Points on a hilly landscape, in no order, each with its height.
A climber steps from a point to whichever of its 2 nearest points has the largest rise for the distance, and stops where none of them is higher. Distance is the straight distance between rows; heights are no part of it.
j_868 (h 17.7): [132  73 159 157 111  97 145 118  90 107 114  99 138 143 117 129 117  80
 124 147 184  84 170  90 156 107 163 156 177 144 139 164 108 126  95 104
 162 139 155]
j_510 (h 5.9): [149 146 111 132 134 115 136 116 119 126 111 128 150  98 166  97 154 133
 110 134 116 182 151 167 101 149  97 167  94 129 126 122 116 123 152 141
 106 149  95]
j_616 (h 25.9): [ 79 117 134 127 103 171 184 151 108  99 165 119 127 141 135 138 155 168
 117 157 104 143  88 117 136 101 101 203 102 102  89 138 101 133 116 162
 195 123 165]
j_628 (h 32.6): [140 232 144 139 150 116 162 122 105 121 172 133 124 118 148 134 166 146
  98  89  74  86  91 147 129 161 138 107 102 160 132 117 147 157 101 116
 151 102  91]
j_926 (h 41.0): [136  88  80 112 106 191 154 211 115 183 170 150 169 125 120 195 107 170
 147 117 155 162  85 112 157 146 131 170 134  82 123 169 145 101 157 123
 147 123 158]
j_832 (h 54.1): [145  69  87 175  96 136 140 130 144 172  99 141 121 178 110 171 116 113
 119 152 155 203 146 132 132 166 159 166  99 110  80 158 105 102 144 101
  92 106 171]
j_320 (h 19.5): [115  37 118 147 110  98  98 134  96 112 140 116 151 118 157 170 125 117
 119 150 178 104 147 104 159  91 187 166 144 143 126 165 127 111 101 114
 168 166 180]
j_859 (h 12.2): [169 190 123 139 102 120 125  98 132 131 152 132 161 162 108  75 131  95
 127 117 138 146 132 175 104 136 120 106  95 133 182 134 142 124 161 128
  61 121  87]
j_790 (h 46.9): [143 140 127 146  92 186 153 123 132 156 124 182 153 170 102 117 130 165
 144  92  96 105 111 167 102 122  96  97 111 124 146 112 128 140 150 102
  76 112 119]
j_398 (h 35.3): [129  72 128 126  57 155 137 115 126 128 117 109 141 168 134 138 101  88
 138 148 154 122 131 164 110 126 157 139 114 146 127 130 123 108 151 138
 118 110 179]
j_34 (h 4.5): [105 115 104 145 108  98  96  80 128 119 118 112 122 106 165  89 114 104
 123 125 122 205 125 142  96 158 109 194  88 132 115 114 100 104 169 164
 115 156 158]
j_482 (h 53.5): [132 121 121 138 114 118 113 140 123 145 112 108 140 112 133  83 126 116
 102 105 179 158 175 155 174 139 116 149 171 150 165 175 174 130 155 135
  92 159 111]
j_86 (h 36.3): [139 184 136 114 153 138 139 138 144 142 120 163 129 121 174 103 140 161
 121  86  84  93 111 183 155 151 136 105 110 161 100  76 161 127 121 121
 153 114 131]
j_953 (h 29.2): [139 210 142 169 136 148 182 101  99 127 172 121 126 125 104 130 179 146
  94 103  76 115 111 129 113 148 113 145 136 127 157 148 104 156 116  99
 128 125  93]
j_670 (h 3.3): [147 159 110 184 118 101  98  54 161 120 106 130  96 124 121 110 107  59
 112 124 108 192 134 159  76 188 131 167 101 138 124 106 102 119 153 118
  95 140 166]
j_968 (h 42.7): [102 156 149 119 133 179 166 114 132 127 188  77 133 112  98 126 173 149
 130  89  78  96 147 146 111 152 109 140 183 102 167 109 151 153 133 118
 142 122 176]
j_39 (h 13.3): [151 177 113 147 120 118 110  90 132  93 200 133 157 119 110  84 134 116
 129 106  94 121  77 132  74 143 101 107  91 143 195 101  95 132 167 146
  79 143  88]
j_499 (h 37.7): [112  90 135 135 116 166 152 132 108 128 149 101 124 106 108 131 166 137
 111 113 114  95 144 121 132 129 132 136 179 124 153 156 123 139 138 124
 140 141 154]
j_256 (h 52.8): [ 96  60 101 161 146  80  85  99  93  91  77 158 116 125 143 152  95  99
 147 173 162 180 141 110 194 130 162  95 127 138 120 134  83 140 122 113
  79 129 157]
j_954 (h 47.5): [110  92 104 134  94 141  56 119 123 135  93 180 113 159 132 176 122 131
 156 141 118 113 149 135 140 103 162  43 125 141  97 105  92 140 138 112
  76 141 115]
j_778 (h 14.7): [148 111 148 107 215 111 131 167 175 121  89 165 143  99 142 135 161 164
 109 145 113 130 149 127 159 103  84  90  90 120  82  76 167 143  81 118
 143 119  99]
j_271 (h 29.1): [165 207 138 161 129 134 155  88  91 124 185  94 149 141  80  98 146  78
  87 134 121 118 123 117 124 137 148 144 156 136 175 196 113 132 140 103
  92 120  81]
j_551 (h 33.0): [ 91 128 135 137 138 152 120 158 138 127 128 123  76 132 151 182 178 175
 123 148 113 101 130  92 154 123 139 139 139 117  80 144 121 145  88 131
 209 138 128]
j_544 (h 1.7): [131 224 139 149 121  75 156 109 134 117 140 118  84 196 124  76 142 129
 183 134 144 107 132 108 109 154 140 164 143 114 194 135 109 160 127 107
 149 140 118]
j_587 (h 33.1): [138 100  59 107 149 159 104 196 131 160 112 192 151 134 156 225 122 171
 130 171 119 142 112 128 165  93 176 136 112  97 101 139 151 105 102 103
 163  99 155]
j_799 (h 48.3): [ 96  56 107 158 154  78  76  92 124 107  69 176  87 126 126 153  97  81
 147 141 133 172 109 103 134 155 151 111  99 148  94 137  75 110 144 160
 102 130 148]
j_7 (h 44.9): [ 73  51  97 135 121 114  19 143 119 114 103 119 120 100 164 128 126 126
 116 117 133 162 135  87 134 118 157  94 149 179 127 142 108 155 158 149
 112 167 140]
j_300 (h 18.9): [ 80  88 114 139 109 156 120 141 114 120 138 137 118 104 137  94 160 176
 124 106 116 167  69 126 148 135  94 147 101 119 120 139 110 139 165 180
 153 166 137]
j_45 (h 27.5): [105 158 109 149 121  99  35  59 163  95 134  90 115 108 111 112 109  91
  80  98  67 141 146  96  42 152 133 146 159 146 182  90 111 120 128 119
 116 138 116]
j_734 (h 35.7): [176  97 123  73 114 161 140 169 138 176 113  97 170 140 128 159  70 107
 170 149 174 110 161 146  88 127 146 115 144 123 102 111 172  81 147 106
  93  76 178]
j_221 (h 34.1): [127 157 143 118  73 107  84  87 151 106 132 125 112 133 167 137  99 128
 122 111  96 120 119  80  52 125 122 109 129 149 106  75  60 103 141 188
 150 149  96]
j_685 (h 49.4): [144  61  97 148 103 144 126 159 139 195 115 113 157 163  87 172 105 116
 144 133 185 190 164 100 153 160 118 137 149 103 112 165 128  93 156 107
  75 111 138]
j_543 (h 61.6): [132 111 132 110 106 142 151 143 109 131 131 126 130 111  87  97 105 106
 130  94 176  73 126 153 159 113 123  75 169 132 178 155 183 142 141 133
  96 135 114]
j_302 (h 46.3): [103 129 161 134 116 143 168  88 156  84 145  67 130 227  86 104 120  95
 147 139 148 142 168 118  95 137 121 139 171 115 171 162  89 114 131 111
 138 102 149]
j_831 (h 52.0): [132  88 122 107 129 112 108 155  99 133  76 182 126 109 124 139 125 159
 166 161 148 105 147 147 172  93 147  57 111 118 130  91 128 144 114 115
  91 121 123]
j_958 (h 32.1): [121 182 117 140 152  82 118 133 121 100 143  99  65  57 151 133 136 144
  82 130 122 107  88  71 123 131 115 149 127 133 139 136 133 136  86 160
 198 143  65]
j_32 (h 48.7): [106  28  76 136 126 102 133 155 141 154 114 128 129 151 128 201 131 108
 120 168 150 225 128 121 125 127 192 139  79  88  95 121 103 123 133 117
  75 132 173]
j_336 (h 17.3): [141  85 121 102 145 174 187 164 123 150 118 152 152 109 132 127 120 164
 147 155 128 131 113 169 137 124 112 154  97  86  85 117 137 106 127 145
 134 104 140]
j_710 (h 42.0): [120 156 181 155 158  95 153  67 154  94 118 100 113 223  86 114 120  75
 137 137 123 141 142  84  81 135 144 139 139 153 182 181  82 131 136 100
 116  98 112]
j_192 (h 31.9): [ 53  89 140 135 111 133 133 143 124 108 122 115 123 201 132 153 161 141
 158 144 110 157 123  55 163 129 147 126 151 138 120 138  38 149 140 167
 159 142 118]
j_593 (h 13.1): [101 182 123 151 153 115  96  89 184 112 142 119  90 174 120  98 138 165
 165  92  89 119 135  65  42 127 107 151 156  96 161 103  77 158 148 107
  97 149 111]
j_640 (h 15.8): [158 130 147 117 105 120 179 135  55 126 121 125 139 105 122 112 108  80
 126 134 182  55 139 119 139 104 149 134 197 125 116 159 166 117  96 113
 144 113 152]
j_207 (h 39.0): [152  45 104  96  93 133 150 150 118 159 112 125 154 138 135 175  93 109
 154 176 174 132 140 159 107 113 179 148  96 105  93 124 131  94 140 126
  98 109 177]
j_273 (h 21.0): [127 154 131  84  96 144  97 120 135 124 125  85 162 127 139 108  94  77
 129 139 178 119 180 213 125 137 138 129 173 136 146 122 208 100 129 125
 117 110 148]
j_157 (h 35.8): [133  91 141 108 106 145 134 125 172 149 110  57 151 151  81 122 124  98
 110 113 174 194 179 146 111 136  86  86 147 119 142 125 163 105 154 128
  54 114 108]
j_33 (h 40.9): [107  93 131 119 109 115 164 136  79 126  89 156 142 122 149 109 114 105
 147 162 163 124  84 144 167  95 134 119 100 138 134 149  99 123 122 168
 134 134  94]
j_81 (h 30.5): [ 98 165 139 132 167 100  62  58 162  82 168  85 128 125  63  88 116  76
  93  91  99 153 136  97  78 153 122 145 161 119 218 155 115 107 146 124
 109 126 111]
j_411 (h 22.3): [107 205 157 118 153 122 124 107 152 104 167 115 130 126 132 133 165 134
 127  75  64  58 136 126  69 126 121 118 138 138 184  77 138 165 114 107
 117 135 118]
j_140 (h 29.4): [ 75 104 135 121  71 169 109 145 122 125 116 134 133 164 153 169 149 149
 143 136  99 127 112 114 147 108 151  94 137 164 105 123  76 144 143 168
 143 139 119]
j_915 (h 17.6): [171  65 165  80 170 157 147 187 159 189 124 139 185 116  87 179 131 171
 127 135 115 132 129 113 154 119 120 119  88  80  88  73 139  68 101 115
 126  85 151]
j_835 (h 12.0): [ 85 147 125 153 162 115 113 126 168 132 118 128  53 173 122 109 130 173
 174 106 113 109 139  61  92 146 144 127 179 120 140 153  80 174 149 106
 123 169  98]
j_9 (h 10.5): [135 171 142 136 132 111  81 119 126 104 124 154  94  83 156 158 109 141
  89 129 103 103 147  69  94 100 130  90 163 148  92 137  81 144  96 131
 149 153  62]
j_263 (h 38.5): [ 93  44 134 129 111 121 121 155 171 140  90  69 141 142 132 137 119  97
 121 141 166 209 163 151 127 124 140  84 118 157 147 123 132 149 139 132
  58 119 143]
j_506 (h 31.3): [103 142 161 105 130 152 137 128 127 103 124 165  94 126 141 174 126 135
 150 132  99  77  78 117 124 107 127  44 108 116  85  93  87 156  93 167
 170 136  74]
j_246 (h 10.6): [107 125 112 159 149 127 109 130 161 104 147 112  83 205 111  90 151 179
 176 129 104 156 145  71 102 168 135 179 171 105 144 149  74 157 176 108
 152 162 175]
j_245 (h 21.9): [ 83 117 113 140 123 185 172 145 128 117 138 136 117 125 144 127 139 172
 126 142 112 172  55 151 166 120  72 172  84 108  92 152 152 162 119 173
 177 128 117]
j_964 (h 43.8): [156 100 145 117 143 164 168 170 151 175 116 159 173 143  99 137 149 188
 140  96  91 132 153 152 115 148  84  91 119 109 130  86 141 130 137 100
  71 110 106]
j_467 (h 26.3): [141 188 114 145 172 112 121 137 115 109 115 150  87  67 172 117 135 120
  94 152 133 108  96 135 150 108 109 164  96 137 110 158 179 140  80 144
 193 130  90]
j_588 (h 12.1): [158 180 128 126 177 138 106 122 143  94 127 189 120 102 188 149 131 134
  92 134  81  88 142 136  87 128 111 104 132 147  54 113 118 130  98 110
 165 140  89]
j_802 (h 12.3): [174 179 149 151 124  70 112  85  79 105 123 129 103 110  90 101 120  75
  81 134 127  73 160  99 105 105 161 157 148 127 154 168 125 127 114  69
 125 140 131]
j_751 (h 32.0): [139 138 140 144 103 154 179 101  99 128 135  98 156 157  96 106 114  69
 107 122 160 125 128 113 139 128 122 128 195 149 163 194 116 123 138 129
 118 116 103]
j_497 (h 16.5): [117 145 123 144 123 147 144 114 116  99 153 141 104 100 121 114 166 165
 120  83  82 127  61 118 103 145  81 100 101 128 140 112  95 157 150 152
 145 152  92]
j_569 (h 16.2): [164  74 156 101 150 110 117 163 147 160  94 139 165 101 121 160 160 176
 109 139 123 134 187 135 143 100 118 111  91 119  92  77 156  97 102 112
 113 108 149]
j_448 (h 29.0): [122 149 138 156  68 152  99 107 137 130  87 130 122 190 139 130 117 103
 106 123 119 123 157 154 115 121 148 102 136 195 150 151 130 133 126 101
 113 109 119]
j_641 (h 10.8): [152 168 165 155 167  35  96  83 127  95 129  94 104 141  79  99  97  75
  92 132 125 110 152  57 115 137 162 168 159 147 189 170 112 114 135  94
 130 136 114]
j_314 (h 27.8): [125 126  88 112 166 185 163 175 161 175 169 126 143 113 156 139 116 197
 118  97  95 155  84 161 177 156 139 162 102 109  82 114 164 106 128 106
 181  80 188]
j_532 (h 9.2): [143 154 112 156 131 100  83  95 116 110 112 174  92 109 111 117 125 119
 102 106 107  94 118  85 103 110 132  98 119 153 133 143  91 122 130 124
 110 152  77]
j_418 (h 48.9): [131 135 139  84 195 120 214 180 114 185 120 108 146  69 144 113  91 153
 134 110 172 136 113 148 181 128 107 124 139 116  96 141 191 120 101 130
 125  83 118]
j_269 (h 30.2): [132 184 153 121  69 100 120  98 120  94 137 138 109 142 149 109 128 140
 141 130 113 126  73 105 109 114  91 137  90 146 123  83  70 112 140 186
 176 150 123]
j_52 (h 52.9): [115 158 141 131  74 195 145  80 138 110 181  86 151 200  65 127 120 111
 135 129 123 132 150 140  91 122  88 141 181  89 150 132 109 108 133  96
 121  92 177]
j_978 (h 34.0): [101 121 135 140 122 152  90  98 135 105 155  91 120 118  90  86 152 103
  96  88 111 126 147 123 122 143 116 137 183 126 190 162 135 127 162 123
 128 160 136]
j_947 (h 30.3): [136  95  80  95 196 187 140 210 185 171 126 164 154 138 142 178 120 191
 138 138  90 151  91 135 170 127 156 116  89  99  73  95 145 118 108 107
 157  80 140]
j_826 (h 24.4): [121 145 127 134 114 117  58  95 127 108 123 100 107  93 147 127 144 109
  96 127  84  99 180 129  83 139 146 170 157 152 149 107 121 124 131 107
 147 156 155]
j_928 (h 2.9): [144 223 151 125 133  59 165 131 104 114 169  96  93 131 130 100 157 118
 150 136 123  64 119  96  89 142 160 135 109 122 189 117 121 146 103 130
 144 123 102]
j_208 (h 14.0): [184 148 134 134 107 112 143 102  65 127  98 171 113 106 118 104 126  91
 112 142 133  67 156 148 104 103 152 137 135 110 114 147 142 111 104  86
 129 113 145]
j_67 (h 44.3): [122 122 144  95 224 115 191 161 172 170 108 109 141 107 153  96 104 147
 115 123 133 152  93 150 194 103 109 123  75 127  98 102 193 141  64 127
 157  84 102]
j_401 (h 38.7): [106 130 159 152 169  77 124  79 133 101 100 128 100 183  98 151 123  94
 148 133  95 143 127  36  98 138 148 112 147 172 148 165  45 138 138 142
 124 113  88]
j_534 (h 57.5): [122  64  91 144 105 106  82 139  85 117  99 161 150 135 134 163  99 136
 154 171 180 139 158 119 211 110 169  77 148 115 159 124 125 134 121  89
  81 118 166]
j_405 (h 46.5): [142 116 114 134  72 220 138 117 141 147 164 138 157 177  70 132 105 140
 152 106 123 112 122 160  93 121  96 115 144  99 147 134 134 108 164  98
  83  94 166]
j_887 (h 27.4): [142 165 162 106 159 141 119 108 165 107 145 159  81 116 154 162 105 126
 125  96 108  83  65 132 123 139 106  54  85 120  66 100 156 167  93 162
 202 117  74]
j_638 (h 60.1): [176 155 118  89 142 149 191 141 109 169 120 112 153 105 103 114 119 125
 151 120 155 109 146 149 116 141  94 117 172 102 108 112 184 107 151 127
  77 114 112]
j_444 (h 25.1): [101 134 139 155 156 128 122 121 124 131 133 136  48 103  94 160 181 185
 112  86  91  62 135  89 117 130 127 120 142 104 124 136 128 164  99  75
 145 150 116]
j_290 (h 19.0): [175 111 149  93 174 153 197 188 121 193 101 155 162 112 100 135 103 145
 160 137 136 115 139 128 135 134 101 100 117  78  80  99 143  91 104  98
 119  64 122]
j_95 (h 43.0): [143  94  95 142 130 114 100  93 126 109  72 192  95 130 118 113 121 111
 143 155 132 142 109 119 109 121 111 118  62 105  85 128  75  98 138 153
 133 138  99]
j_310 (h 44.1): [112  95 139  94 157 143 164 223  91 191 108 141 165 102 140 165  66 145
 184 169 175 137 114 122 201 122 119 113 132 100 121 132 145 113  96 115
 119  81 131]
j_434 (h 8.1): [184 193  95 175 148  80  77 119 118 114 144 147 120 111 117  90 132 115
  94 126 113 140 137 112 114 149 143 129  89 166 150 163 113 125 147 111
  63 143  59]
j_807 (h 66.5): [177 149 115 101 118 119 173 150 100 153 110 116 152 128  82 101  99  91
 139 126 193 117 147 119 122 109 110  75 177 118 142 157 182 126 135 114
  48 105  85]
j_294 (h 26.7): [173 230 135 151  76  94 120  97  93 112 157 169 126 148 134  89 147 115
 138 140 116 111  69 136 107 130 120 124  69 133 135 103 102 112 127 149
 152 122 102]
j_260 (h 6.1): [101 194 171  99  83 110 128 109 132 114 166  87 137 143 113 100 149 103
 159 127 140  99 153 155 133 138 124 153 157 122 198  88 148 141 112 151
 180 135 167]
j_492 (h 28.6): [ 97 139 137 138 172 155 112 136 130 118 132 158  70 100 126 197 157 178
 111 111  84  78 136 106 148 114 139  68 150 121  70 129 136 178  74  90
 172 117 116]
j_795 (h 48.4): [138 171 125  92 156 168 180  91 122 136 183 116 164  85 100 106 132 122
 143  73  94  95 111 193 120 163 110 118 167 101 134  81 169 143 147 127
 111 119 157]
j_925 (h 23.6): [138 131 120 112 214 126 121 146 180 113 129 145 113  83 185 140 102 114
 142 146 120 135  62 122 132 110  84 101  80 132  82 101 182 203  97 189
 160 143  50]
j_298 (h 39.8): [116 149 118 106 190 140 146 129 173 140 121 123 115 117 180  99 123 168
 108  88 104 139  82 183 192 154 117 126  81 145  67  90 183 137 107 124
 186  97 120]
j_107 (h 54.0): [168 153 128  79 197 129 214 137 121 155 150 106 145  71 119  97 119 143
 133  76 139 115 106 177 148 163 119 102 143 103 106  99 188 129 140 130
  98 102 119]
j_127 (h 22.5): [103 134 112 128 162 134 108 138 142 123  95 158 117 108 195 125 118 133
 130 183 127 142 120 139 132  77  97 164  82 141  76 146 161 140  94 167
 165 153  87]
j_579 (h 7.7): [109 175 152 132  76 111 129 126 141  99 171  82 129 216 101 102 140 127
 170 142 140 166 156 147 144 120  84 170 168 121 184  98  92 145 130 141
 164 131 189]
j_94 (h 2.8): [114 161 160  91 153 118 197 115  91 133 150 104 131  72 162 105 129 116
 122 111 130  83  91 167 159 131 137 158 127 126 125 119 161 115 104 158
 185 112 161]
j_552 (h 35.2): [ 99 109 132 149 128 128 141  95 114  97 108 136 109 148 109 134 152 112
 126 137  89 143 113  62 109 128 122 134 123 137 120 149  30 121 138 155
 154 133 109]
j_959 (h 46.6): [120 140 147 133 113  80 149 139  83 105 119 129 108 105 128 113 141  96
 120 130 151  82 100  89 152 101 151 100 121 169 177 157  99 143 110 154
 151 141  88]
j_805 (h 23.2): [142 155 130  86 124 151 124 162 144 185 140 110 167 111 142 107  99 131
 148 109 160 103 160 183 168 151 141 146 175 131 134 105 218  92 145 129
 121 107 176]
j_196 (h 7.1): [178 202  99 142 146  87 107 139 116 126 173 129 164  80 143  90 160 126
 110 143 116 157 143 155 120 175 124 149  85 135 159 118 129 132 146 141
  86 150  59]
j_153 (h 15.0): [124 119 130 105  87 141 144 121 110 122 142 139 151 128 155 101 122 161
 148 152 134 163 102 182 131 116 100 198  79 107  96 102 124 102 154 167
 134 146 170]
j_725 (h 34.7): [170 126 129 154 113  96 156  79  96 125 103 117 134 157 109  98  88  30
 114 133 195 148 133 130 128 139 147 128 159 150 119 190 138 114 135 121
  93 113 119]
j_566 (h 37.8): [131 146 109 134  95  88  79  96 143 106 101 118 117 112 181 116  93  96
 108 116 121 154 111 112  76 135 136 108 107 198 135 112  91 118 156 177
 111 144  89]
j_818 (h 38.0): [118 111 129 168  91 136  90 142 128 143 125 141  97 178 120 178 178 167
 118 137 126 107 137  83 166 129 167 151 155 133 112 160 105 115 117 105
 182 155 145]
j_852 (h 39.2): [117 195 128 131 131  89 130 120  94 117 169  98  99  45 135 111 158 127
  93  96 114 111  98 126 144 163 124 163 127 130 183 129 146 140 122 157
 167 155 102]
j_679 (h 14.8): [125 160 133 147 123 114 141  80 137  95 169 128 112 140  90 102 156 141
 137  88  77 112  86  74  64 125  83 118 111 113 177  94  61 134 148 144
 116 142 118]
j_512 (h 50.2): [ 90  56 102 121 146  82  63 153 118 123  90 144 116  75 164 119 132 160
 134 152 162 163 148 112 156  90 126 129 107 132 113 138 129 132 129 142
 117 173 123]
j_321 (h 36.0): [127 121 148  94 134 135 163 144 111 117  91 165 115 111 145 118 120 143
 163 142 133  99  43 163 147 110 131  87  71 132 115 105 132 144 107 175
 160 122  90]
j_356 (h 45.6): [136  68 104 105 107 152 144 206 100 193 129 140 175 146 107 189  82 129
 186 159 195 148 117  98 173 136 124 138 126  67 118 144 122  81 146 120
 106 119 125]
j_163 (h 21.6): [102 114 120 110 217 138  90 151 176 115 116 156 135  85 200 152  90 120
 152 188 116 151 127 109 137  64  87 110 109 117  61 103 169 194  82 172
 140 161  87]
j_745 (h 23.9): [167 210 140 146  47 116 138 100  83 146 131 170 140 167 118  84 134 117
 147 127 142 137 102 176 149 134 105 149 110 116 143 110 133 111 132 138
 144 118 150]
j_89 (h 26.6): [108 153 149 109  89 168 110 138 136 109 128 131 147 139 196 130 144 168
 128 113  81 139 113 152 113 124 117 125 123 178  89  92 105 142 158 176
 149 151 130]
j_880 (h 43.6): [129  11  72 121 113 119  99 122 124 122 127 138 122 116 126 160 133 104
 132 148 147 146 120 132 103 120 185 141  86 100 105 134  99 108 162 131
 112 153 188]
j_596 (h 9.1): [113 160 121 142  98 123 148 158 141 112 165 100  87 201 130 115 166 190
 179 137 122 150 145 120 135 147 111 184 156 109 148 109  92 167 146 121
 164 149 190]
j_834 (h 46.8): [133 191 123 137 104 115 129 117  99 131 162 103 143  89 125  84 141  92
 100 100 154 135 124 153 179 159 126 165 165 138 184 163 165 137 148 154
 125 166 101]
j_507 (h 42.8): [107 132 159 169 106  95  62 118 139 121  98 130  89 167 119 126 142 123
 111 105 134 106 155  68 168 133 151 131 170 183 143 161 109 129 130 119
 161 168 109]
j_942 (h 24.3): [115 197 170 103 116 144 112 114 161 102 167 137 140 149 169 141 150 160
 140  90  53  90 132 130  74 139 109 105 140 157 114  45 104 144 135 141
 153 146 142]
j_743 (h 53.6): [161 170 130 123 130  89 139 153  87 117 126 152 115  80 124  98 126 123
 104 107 141  77 125 143 149 106 150  93 121 156 167 157 170 157 119 123
 104 137 109]
j_957 (h 25.2): [132 139 114  96 122 181 146 178 143 193 186 105 163 108 140 142 102 179
 151  86 135 138  94 161 178 166 133 160 157 119 125 115 191 103 165 134
 146 104 202]
j_909 (h 32.9): [150  64 166  89 109 141 149 132 145 170 117  55 178 109  98 172 130 117
 111 126 152 162 168 127 104 119 100 118 131 116  92  84 159  90 137 136
  69 114 144]
j_558 (h 30.0): [136  44 183  63 149 145 152 159 146 153 129  83 197 112 126 125 155 172
 131 120 115 169 140 143 113 120 116 136 107 114 114  72 142 115 145 166
  81 142 138]
j_323 (h 30.4): [110 112 131 127 111 148 152 107 104  92 145 106 117 115 136 118 162 135
 117 148  92 134 126  99  89 126 105 196 115 103 112 125  58 116 139 154
 177 147 161]
j_465 (h 47.7): [123 100 127 167 122  86  87 130  99 112  93 146 120  99 135  98 118 117
  99 116 173 134 149 108 191 118 142 150 154 174 145 186 132 139 124 117
 137 171 122]
j_674 (h 63.1): [133  34  94 118 104 125  80 154 140 120 124 115 161 116 119 158  99 122
 136 142 205 140 177 141 155 105 168  84 164 133 164 149 170 142 138  97
  89 129 172]
j_190 (h 21.7): [141  81 120 134 105 119  78 114 117 110 124 103 119  96 158 151 130 104
 100 146 145  98 181 139 110 109 177 161 151 161 127 147 143 128 125  90
 138 141 196]
j_700 (h 4.4): [109 179 172 105 116  99 160 130 121 123 129 105  95 123 153 122 164 143
 146 115 112  64 132 125 125 137 138 143 127 139 154  90 135 135 111 145
 188 130 150]
j_278 (h 69.9): [ 95  39 117 122 107 167 104 138 132 102 139 104 153 136  90 123 101  95
 129 122 176 115 144 142 155 105 141  60 183 142 183 163 140 129 138 120
 100 121 138]
j_972 (h 22.2): [138 104 102 165 145 166 124 126  98 134 109 188 106  96  93 150 153 164
 108 126  97  85 143 132 132 109 130 111 143 112 112 157 119 143 106  70
 115 128 123]
j_615 (h 41.5): [ 91  80 117 135 116  95  78 125 151 118  74 119 120 128 160 113 113 100
 129 119 145 186 135 129 129 127 138  90 113 197 144 136 108 149 165 161
  83 148 106]
j_170 (h 20.4): [155 113 105 133 190 166 179 155 121 140 104 200 134 107 114 139 123 157
 129 132  97  88 126 162 136 125 119  83 113 104  89 114 141 141  86  77
 129  76 121]
j_869 (h 37.9): [132 158 171 168 130 108 126  50 143  95 128 107 113 193  73 111  94  27
  97 122 156 142 120 143 100 151 150 121 150 144 150 184 135  96 122  92
 109  91 142]
j_535 (h 36.7): [149  66  74 144 126 172 124 175  97 164 132 165 144 108 113 187 129 157
 121 157 148 129 130 123 164 126 152 153 154  84 111 180 132 105 122  90
 142 118 158]
j_613 (h 13.2): [117  78 149  79 142 118 169 144 131 180 144 115 161 142 131 145 102 152
 148 195 157 156 146 142 123  88 114 195  73  82  63 130 189  57  95 142
 134 129 145]
j_504 (h 15.3): [124 104 144 113 154 151 178 146 153 157 124 143 140 139 126 111 124 155
 153 183 137 154 107 153 144  94  72 191  53  62  84 117 193 111  96 166
 156 124 123]
j_998 (h 13.4): [172 179 115 111 217  93 128 153 158  98 108 171 144  91 198 113 145 142
  97 148 113 126 155 149 124 122 109 122 100 151  78 102 158 135  91 112
 145 126  90]
j_885 (h 31.7): [ 92  98 137 131  63 151  76 108 173  94 121  88 111 183 139 148 132 101
 117 130 121 123 146 142  89 124 162 107 122 176 146 123 118 118 141 125
 139 123 169]
j_235 (h 56.9): [129  43  89 126 118 116  62 175 141 161 105 128 147 115 140 158 158 166
 126 135 157 171 175 130 155 109 159 114 129 128 140 144 160 138 151 114
  92 150 157]
j_297 (h 2.4): [145 144 118 171 110 146 140  80 174 133 113 103 119 166 109 115 114  70
 105 130 133 192 169 192  71 169 120 121 117 122 131 120 133 125 136  86
  56 112 142]

Where does a climber stop that starts at each point below?
j_170 -> j_482
j_928 -> j_52
j_544 -> j_52
j_640 -> j_807
j_859 -> j_52
j_745 -> j_278
j_942 -> j_52
j_558 -> j_278
j_953 -> j_807
